The views of a scene show one set of named points, each view turned or mirrored, shifted and resized as a whole, with a little noise and some points left out.
In the rows, 128 means zero.

Scene 1
View 1
Tamab: [104  96 122 153 140 118 133  85 148 138 110 187 152 117 125  92 117 154
 118 122 150 147 107 126 152 156 141  94 104 143 144 138 106 104 155 140
 131 106 105 147  97 126 143 128  94 206  76 130 123 115 140  78 162 146
 145 127 104 130 162 163 104 131 102 152 119]
lutal: [ 98 125 129 139 139 125 133  94 145 140 137 164 143 147 124 117 110 136
 130 142 137 130 123 109 135 136 146 112 128 134 151 137 114 131 147 149
 141 121 113 134 112 137 132 116 108 171  87 115 100 123 139 113 145 137
 132 130 108 131 137 150 102 117 116 148  97]
litim: [107 131 154 176 156  93 123  81 117 165 137 148 132  74 108 118 125 178
  88 116 177 143  86  90 176  83  92 125 107 173 124 113 116  73 127 138
 138 142  54 168 104 105 161 125 109 152  79 188 186  90 128  66 138 160
 156 115 115 155 155 177 125 155 126 121 149]
potu: [ 92 145 144 146 146 120 121  81 124 172 145 149 131 139 111 131 121 175
 124 136 150 115 121  97 139  88 111 123 138 155 144 134 119 116 143 144
 147 154  76 123 121 124 138 116 110 153  85 143 130 122 148 110 132 143
 140 115 120 125 131 167 101 140 125 130 101]
fozib: [ 88 134 136 147 146 122 129  92 134 156 138 161 141 128 121 123 111 163
 125 142 147 133 117  97 138 108 133 113 134 146 144 136 118 123 139 153
 147 136  85 136 120 135 126 115 117 171  95 133 121 111 143 108 140 147
 140 122 117 134 140 161  98 137 120 137 101]
bimif: [ 88 176 154 142 153 118 127  98 118 169 180 122 121 141 114 158 110 148
 119 153 146 113 125  67 134  64 119 143 156 150 143 120 128 133 119 158
 157 163  73 135 132 135 126 103 135 111 103 145 125 109 133 135 116 143
 131 119 124 149 112 153 105 130 144 119  92]
Zuso: [ 95 125 133 150 145 120 131  91 138 148 132 167 144 121 123 116 113 158
 120 135 148 137 111 105 143 120 136 110 124 146 143 135 115 116 142 150
 143 126  92 142 112 132 132 119 110 176  90 135 123 108 138  98 144 146
 141 125 113 136 146 159 102 136 115 140 110]
tuvu: [ 96 147 141 148 149 116 136 104 134 143 159 143 137 120 126 135 104 134
 115 148 147 138 117  80 143 103 140 127 135 144 140 122 123 127 122 161
 149 132  90 157 117 138 128 108 131 144 101 135 122  99 124 115 132 147
 135 130 115 158 134 149 107 125 133 129 105]
zili: [109 141 142 147 146 110 133  97 134 143 159 140 132 132 118 132 112 121
 110 139 147 128 116  90 149 114 133 130 124 140 141 116 118 118 131 148
 141 129 104 154 108 128 146 111 117 136  85 135 122 112 123 109 135 140
 132 125 109 151 135 148 118 115 131 136 113]
Bigo: [ 80 164 139 137 152 127 138 113 135 144 170 139 137 131 130 149  92 130
 128 167 136 136 126  66 125  97 157 128 157 136 144 128 130 152 115 177
 158 136  91 150 135 156 104 100 148 138 120 119 100  95 128 140 124 144
 128 131 121 161 125 138  94 122 139 129  80]
vukon: [ 67 153 131 136 150 138 132 104 136 156 147 160 144 138 131 138  93 163
 143 165 134 134 130  79 115 100 156 111 163 142 151 147 127 156 128 174
 161 141  80 128 141 160  93 106 140 173 124 113  94 104 145 138 131 146
 134 128 125 140 126 150  76 139 126 133  68]
Votus: [113 153 156 155 149 102 124  85 117 166 169 124 121 128 104 139 128 143
 100 127 158 114 111  85 160  80 100 144 124 154 136 109 120  99 130 136
 141 154  82 146 107 110 165 114 109 112  73 162 152 117 127 102 125 143
 135 116 114 145 128 163 127 126 137 122 128]
Kur: [ 94 138 142 163 157 107 140 110 134 137 154 150 144  84 129 129  98 136
 102 144 156 159 100  74 155 106 144 122 126 150 132 114 123 115 111 167
 148 121  80 181 113 139 125 113 140 153 110 151 141  76 113  96 137 156
 143 132 115 177 149 149 111 135 133 129 122]
tuzi: [111 155 151 142 143 111 121  79 121 168 166 126 116 160 101 140 132 143
 116 131 148  97 123  97 149  87 100 141 131 149 145 119 116 111 144 130
 140 159  95 124 111 111 164 112  99 115  67 146 131 137 139 115 126 134
 130 114 112 125 119 161 121 120 133 128 113]
muten: [ 78 163 140 138 149 129 134 107 131 153 168 137 136 142 126 150  96 143
 133 166 135 127 130  70 123  88 148 128 161 140 147 129 131 151 119 172
 159 145  87 137 136 155 107 100 145 136 117 122 102 102 135 141 123 142
 130 128 123 152 118 143  92 128 138 127  77]
miri: [ 96 175 143 127 146 125 140 116 135 135 196 112 126 167 125 164  98  89
 126 170 126 114 139  64 124  98 158 148 158 124 148 115 131 161 113 169
 156 139 119 144 127 152 120  92 142  97 108 106  85 114 117 159 115 131
 113 134 113 162 107 126 112  96 150 130  77]
mibuz: [106 117 138 162 147 106 127  84 133 153 129 163 139 103 116 109 122 164
 105 120 162 141  99 106 163 116 114 113 109 157 135 124 113  93 141 140
 135 128  81 154 102 116 151 124 103 173  77 156 151 106 135  77 148 150
 148 119 110 142 153 168 114 140 116 136 132]
View 2
Tamab: [131 120 108 140 101 122 108 118 119 175 122 152  98 128 162 123 114 124
 169 158 101 124 134 129 164 160 115 142 155 162 111 114 123 127 131 146
 141 158 111 165 108 112 130 129 130 104 142 156 141 144 111 107 139 119
 158  83 130 140 123 102 116 133 116 124 138]
vukon: [157  84 133 128 102 113 137  96  86 118 141 130 114 112 172 105 150 140
 148 166 112 165 124 153 136 146 120 125 132 160 133 123 123 125 106 139
  87 135 161 195 124 119 119 113 128 136 143 134 155 119 137  94 133 158
 120 115 119 119 111 123 121 128 106 156 138]
lutal: [152  94 136 139 110 118 133 107 110 154 131 142 101 136 152 111 123 125
 158 158 121 126 132 133 150 149 118 139 145 146 112 127 118 134 110 129
 107 147 127 183 108 122 117 120 119 106 151 134 142 132 117 105 127 136
 135 100 129 132 113 106 119 133 119 147 137]
Votus: [141 115 115 132 129 128 160 117 144 150 114 115 113  86 141 110 132 123
 146 112 142 145 126 128 149 163 106 114 123 142 117 130 129 110 130  82
 100 143 113 158 118 146 118 124 109 109 142 156 127 151 131 134 152 151
 135 129 116 118 109 110 104 128 137 103 121]
litim: [120 145  79 127 115 130 135 128 148 159 108 120 118  65 161 121 128 127
 157 113 117 161 125 132 160 171 101 110 128 165 126 115 136  98 157 104
 130 147 104 138 127 135 135 135 124 114 128 183 130 161 135 135 173 137
 152 117 115 120 122 113  99 124 130  77 118]
bimif: [157  93 132 127 123 121 166 103 118 118 128 109 121  88 152 102 148 133
 137 128 139 166 121 145 135 152 111 110 116 143 130 132 128 113 114  92
  75 131 144 177 128 142 114 115 112 128 144 140 138 133 143 119 146 169
 115 139 114 111 103 123 110 126 125 130 125]
Bigo: [159  94 137 126 112 104 153  98  96 120 146 126 127 114 161 113 138 132
 156 151 126 175 125 153 143 132 113 121 126 148 138 134 116 126 116 118
  75 124 150 186 131 122 115 120 120 127 151 125 135 126 141 106 142 159
 103 122 130 118 108 129 113 122 109 154 127]
Zuso: [138 113 113 134 108 122 127 113 117 155 125 137 106 113 160 115 126 126
 158 148 113 140 129 134 155 156 113 130 142 158 119 120 125 122 128 129
 119 148 122 167 114 121 126 125 124 112 141 153 140 142 122 111 142 135
 144 100 125 129 118 109 114 130 119 126 133]
muten: [160  88 139 128 113 112 154  97  98 117 140 122 121 109 160 108 145 134
 148 148 128 169 123 152 138 140 115 119 125 147 135 130 121 123 110 116
  75 128 154 188 127 126 115 116 119 130 148 130 142 125 141 106 139 162
 110 125 121 116 106 126 115 125 111 151 131]
potu: [146  97 120 134 115 132 141 111 122 141 116 121 102  93 157 101 145 135
 139 137 122 140 125 134 141 171 114 121 132 155 117 120 132 114 117 112
 106 148 133 173 115 139 122 115 120 122 137 157 148 138 128 115 139 151
 145 120 111 118 111 108 116 134 127 118 134]
Kur: [136 132 103 124 109 107 141 114 117 144 136 131 131 100 163 131 120 125
 172 138 117 180 128 147 161 135 105 119 131 158 141 127 120 117 147 121
 103 129 122 159 135 117 127 135 124 118 144 147 123 144 141 119 165 140
 119 110 134 125 120 127 102 118 110 123 118]
fozib: [144 103 119 133 107 123 132 109 112 144 126 133 106 107 164 111 136 132
 152 149 115 146 127 138 147 158 115 127 139 158 122 120 128 120 121 128
 111 146 134 175 116 125 123 121 124 120 141 151 147 135 127 108 140 143
 139 108 119 123 115 113 116 130 117 129 135]
tuvu: [148 107 125 129 113 112 146 106 112 136 135 127 119 110 156 117 130 128
 158 143 125 160 126 142 148 142 110 123 130 150 131 129 121 121 124 116
  93 134 132 173 125 125 120 124 119 118 147 138 134 136 135 113 146 149
 119 116 130 123 113 121 110 125 116 135 126]
View 3
potu: [ 95 147 160 169  94 117 137 140 129 153 107 137 118 119 111 132 137 147
 129 156 125  92 131  97 154 162 141 119 126  98 101 115 143 134 111 109
 135 171 131  79 100 124 129 131 129  89 119 151  78 132 145 105 135 128
  87 129 146 125 118 154 129 135 136 116 151]
Kur: [121 122 166 133 117 115 123 146 115 117 155  99 100 158 100 155 145 112
 144 139  61 136 126 112 182 199 130 136 146 124 127 120 130 186  99  90
 136 207 116  77  76 138 157 113 122  80 122 169 104 128 134 101 130 136
  73 141 188 119  87 157 123 149 141 121 116]
lutal: [100 133 146 140  86 141 154 149 121 146 133 105 131  90  98 163 162 147
 150 131 112 109 127  73 160 173 142 136  98  94 111 121 130 125 101  93
 153 125  93  91 121 150 134 116 130 114 113 167 111 132 162 130 129 138
  84 136 166 121 113 147 105 150 152 144 133]
Votus: [109 137 175 177 116 104 116 142 115 136 115 135  77 121 127 117 130 112
 128 176 130 126 131  78 147 177 171 123 132  98  90  97 151 172 102 100
 115 213 161  79  81 135 121 124 126  91 119 150  88 132 154 104 131 117
  96 116 167 135 116 140 138 123 141 130 138]
Bigo: [102 147 156 101 123 133 128 175 124 134 134 100 109 146  95 185 186 129
 130 103  74 119 128 108 158 202 101 115 114  87 107 118 124 167 111  83
 133 154 138 104  95 142 159 110 137  83 160 157  87 131 139 149 118 115
  71 150 140 119 114 161 120 154 143 109 143]
mibuz: [112 122 166 181  85 109 141 118 120 136 133 122 115 119 109 120 109 131
 148 173 105 114 130  93 178 166 163 142 141 128 120 120 141 147  99 109
 144 196  98  61  91 128 130 128 118  94  85 168 104 129 148  76 143 149
  84 123 193 121  92 149 123 136 140 132 124]
litim: [120 120 182 198 103  87 120 111 115 128 128 136  90 150 119  96  93 113
 136 194  99 120 129 107 181 169 171 136 169 139 120 112 150 176  97 113
 127 252 127  51  63 115 129 133 112  72  87 160  89 128 135  53 147 144
  84 120 197 124  87 150 140 126 130 120 124]
vukon: [ 91 153 147 114 103 137 145 165 136 152 123 110 142 144  87 184 178 159
 131 102  80  86 128 123 163 180  88 113 115  89 115 129 126 132 119  96
 149 131 113  98 108 127 155 123 140  82 150 158  79 130 132 137 127 126
  67 154 128 113 116 173 116 160 134  98 154]
fozib: [101 139 156 153  92 125 146 141 128 145 125 120 129 122 100 149 145 147
 140 140 101  99 130 103 169 170 130 127 124 107 114 122 134 134 108 104
 147 160 106  80 103 130 138 126 126  92 115 161  91 129 142 107 135 139
  79 136 161 119 110 158 116 145 138 119 140]
Tamab: [113 115 151 167  66 131 164 115 119 141 145 106 142  95  96 139 124 147
 166 157 102 107 128  82 186 161 158 155 121 129 133 129 134 118  95 106
 167 149  54  64 115 139 133 123 115 113  73 181 124 127 157  83 142 163
  80 130 203 116  88 147 100 149 148 146 114]
zili: [109 130 162 146 107 122 130 152 114 131 134 109  97 113 110 148 152 118
 141 146 107 132 128  75 157 187 154 132 116 100 103 109 137 163  99  91
 132 173 128  86  94 150 136 113 128 102 121 163 106 131 157 122 127 124
  87 129 176 127 109 143 121 141 151 141 128]
tuzi: [ 99 148 166 177 105 113 127 148 123 151 104 138  89  97 126 124 142 128
 127 169 149 114 132  67 135 168 171 118 111  81  80  98 149 149 105 102
 118 178 159  87  99 139 115 127 130 103 122 146  84 136 161 121 130 115
  99 116 150 136 131 138 133 125 146 136 148]
Zuso: [106 130 156 156  86 124 147 134 125 142 132 115 128 117 101 145 139 145
 146 145  99 104 130  95 172 169 140 136 124 114 120 124 133 133 103 104
 150 161  95  76 103 134 135 125 125  97 104 166 103 128 147 101 137 144
  79 134 175 118 101 154 113 147 143 128 131]
bimif: [ 96 155 166 138 129 115 114 166 125 144 109 129  89 145 114 152 165 126
 116 136 110 110 130 103 141 187 124 106 122  77  87 104 141 170 114  94
 116 186 176  98  84 130 139 122 139  76 158 142  69 134 139 136 122 104
  83 134 128 130 128 157 139 136 136 105 157]
tuvu: [107 135 159 133 114 122 128 156 119 132 137 107 103 134 103 159 158 124
 139 134  86 123 127  99 164 192 131 128 124 101 111 115 134 166 103  91
 135 177 129  88  91 140 146 115 129  90 133 161  98 131 145 123 126 128
  79 138 165 121 106 153 123 145 144 122 132]
miri: [ 99 152 154  94 137 139 118 196 115 132 132  97  83 122 105 191 207 113
 126 102 100 138 125  76 132 214 121 114  88  60  84 103 127 179 107  70
 118 144 168 121 100 164 150  99 144 101 178 152  97 136 158 184 106  95
  83 143 133 129 131 146 121 150 156 130 144]
View 4
vukon: [ 96 134 104 105  92  92 144  80  99 125 136 140 132 189  92 119 120 107
 132 114  77 179 153 113 209 119 154 131 105 116 193  77 140 130 166 188
 160 153 132 112 137 173 121  75 136  67  64 119 154  92 144  89 137  72
 183 107 132 179 123 129 109 127  99 144  89]
tuzi: [ 99  97 120 130 125 177 138 112  97 171  72 104 126 138 144 108 117 124
 140 105  96 185 137  89 179 116 162 148 124 113  94 152 145 128 129 174
 130 166 124 119  74 178 143 167 162 122 108 145 126 133 126  92 124 120
 129 133 126 129 149  87  92 124 121 103 132]
zili: [125 112 134 134 110 139 148 114 101 167  84 130 126 140 132 140 115 118
 152 108  97 151 128  94 159 105 185 153 130 114 136 136 146 138 134 152
 131 147 112 114 101 166 123 138 132 101 103 125 155 112 124 114 146 134
 173 112 133 120 130  95  96 120  91 129  98]
potu: [ 65 126 109 128 119 156 136 102 103 143  95 111 130 153 124 113 125 133
 132 102  91 192 138  96 182 126 176 150 106 109 142 144 143 139 142 180
 150 171 133 115  98 176 135 127 141  98  95 145 138 120 131  98 106  95
 144 117 109 133 119 101 100 121 118 116 134]
litim: [ 41 146 157 172 135 168 120 115 133 144  46 104 128 115 109 154 128 161
 145  93 121 159 113  79 122 125 243 172 125 113 133 188 141 168 141 129
 157 183 124  98  89 160 144 114  98 123 120 158 173 142 101 141  88 129
 125  86  51  37 112  98 116 115 103  88 145]
tuvu: [115 120 139 133 104 116 144 104 110 152  91 135 127 153 108 141 116 119
 149 110  95 152 137  98 168 106 186 147 127 118 153 117 144 141 151 151
 143 150 116 109 114 166 127 107 126  95  93 123 165 111 124 113 145 119
 168 105 122 122 133 113 108 124  89 127  91]
Votus: [ 93 103 148 143 125 167 132 115 111 168  52 106 127 130 128 128 118 132
 146 105 108 169 131  82 162 111 191 155 131 120  96 154 146 138 132 149
 135 168 118 109  76 173 150 149 144 127 115 147 145 144 113 114 125 129
 119 115 103  92 151  96 106 126 110  90 126]
mibuz: [ 63 148 120 152 126 165 136 117 113 147  83 115 128 122 134 147 124 144
 143  94 103 160 111  89 129 124 220 172 114 103 161 185 146 161 132 146
 151 167 124 111 104 158 119 129 100  98 114 141 162 112 119 133 100 126
 167  99  92  81  87  85  92 112 100 126 135]
muten: [120 112 130 113  92  93 144  88 102 143 108 139 132 181  92 123 116 103
 142 119  83 170 157 104 209 107 152 128 121 125 158  74 142 123 161 171
 148 149 122 109 122 177 136  90 150  88  74 120 155 111 137  93 156  87
 162 110 135 167 154 129 117 132  96 126  79]
Bigo: [132 112 139 116  87  82 146  91 104 147 108 148 130 180  87 134 115 101
 146 120  86 154 155 103 201 102 161 131 129 128 165  70 143 126 162 163
 145 143 116 108 126 173 130  86 142  86  76 117 165 105 135  98 166  98
 173 104 139 159 151 132 118 132  84 133  67]
miri: [186  75 146 102  87  91 158  99  91 178  96 148 127 176 110 125 106  85
 155 131  85 148 157 102 214  85 131 126 143 133 120  61 145 109 149 164
 119 130 104 116 106 177 136 126 175 102  82 108 151 112 135  86 199 117
 166 128 174 177 188 124 110 140  86 130  52]
fozib: [ 84 135 109 129 111 140 143 104 103 143 106 123 128 152 122 128 122 129
 137 102  92 172 133 101 167 121 185 153 111 106 164 140 145 142 142 167
 151 157 127 115 113 167 120 117 125  86  93 131 151 104 132 108 121 106
 174 109 119 131 106 100  94 118 101 133 116]
bimif: [107  99 148 124 105 118 131  91 108 153  79 121 130 168  91 116 118 113
 141 117  94 179 160  93 208 109 158 130 129 128 115  94 141 123 157 169
 144 164 123 105  98 183 157 109 165 117  86 139 144 138 128  91 143  92
 122 116 116 140 177 124 123 133 110  98 102]
lutal: [119 126  91 117 108 143 162 109  85 158 125 132 126 151 150 127 116 114
 142 104  82 163 125 107 168 113 169 155 111  99 172 141 148 137 130 175
 135 141 120 124 117 161 100 142 130  72  92 117 145  85 138 103 138 121
 207 125 156 161  95  84  72 118  96 158 102]

Which points are out of place in each view (at most two, in the order of its rows)? Write none if all are in place.
view 1 -> lutal
view 2 -> Zuso, tuvu
view 3 -> none
view 4 -> fozib
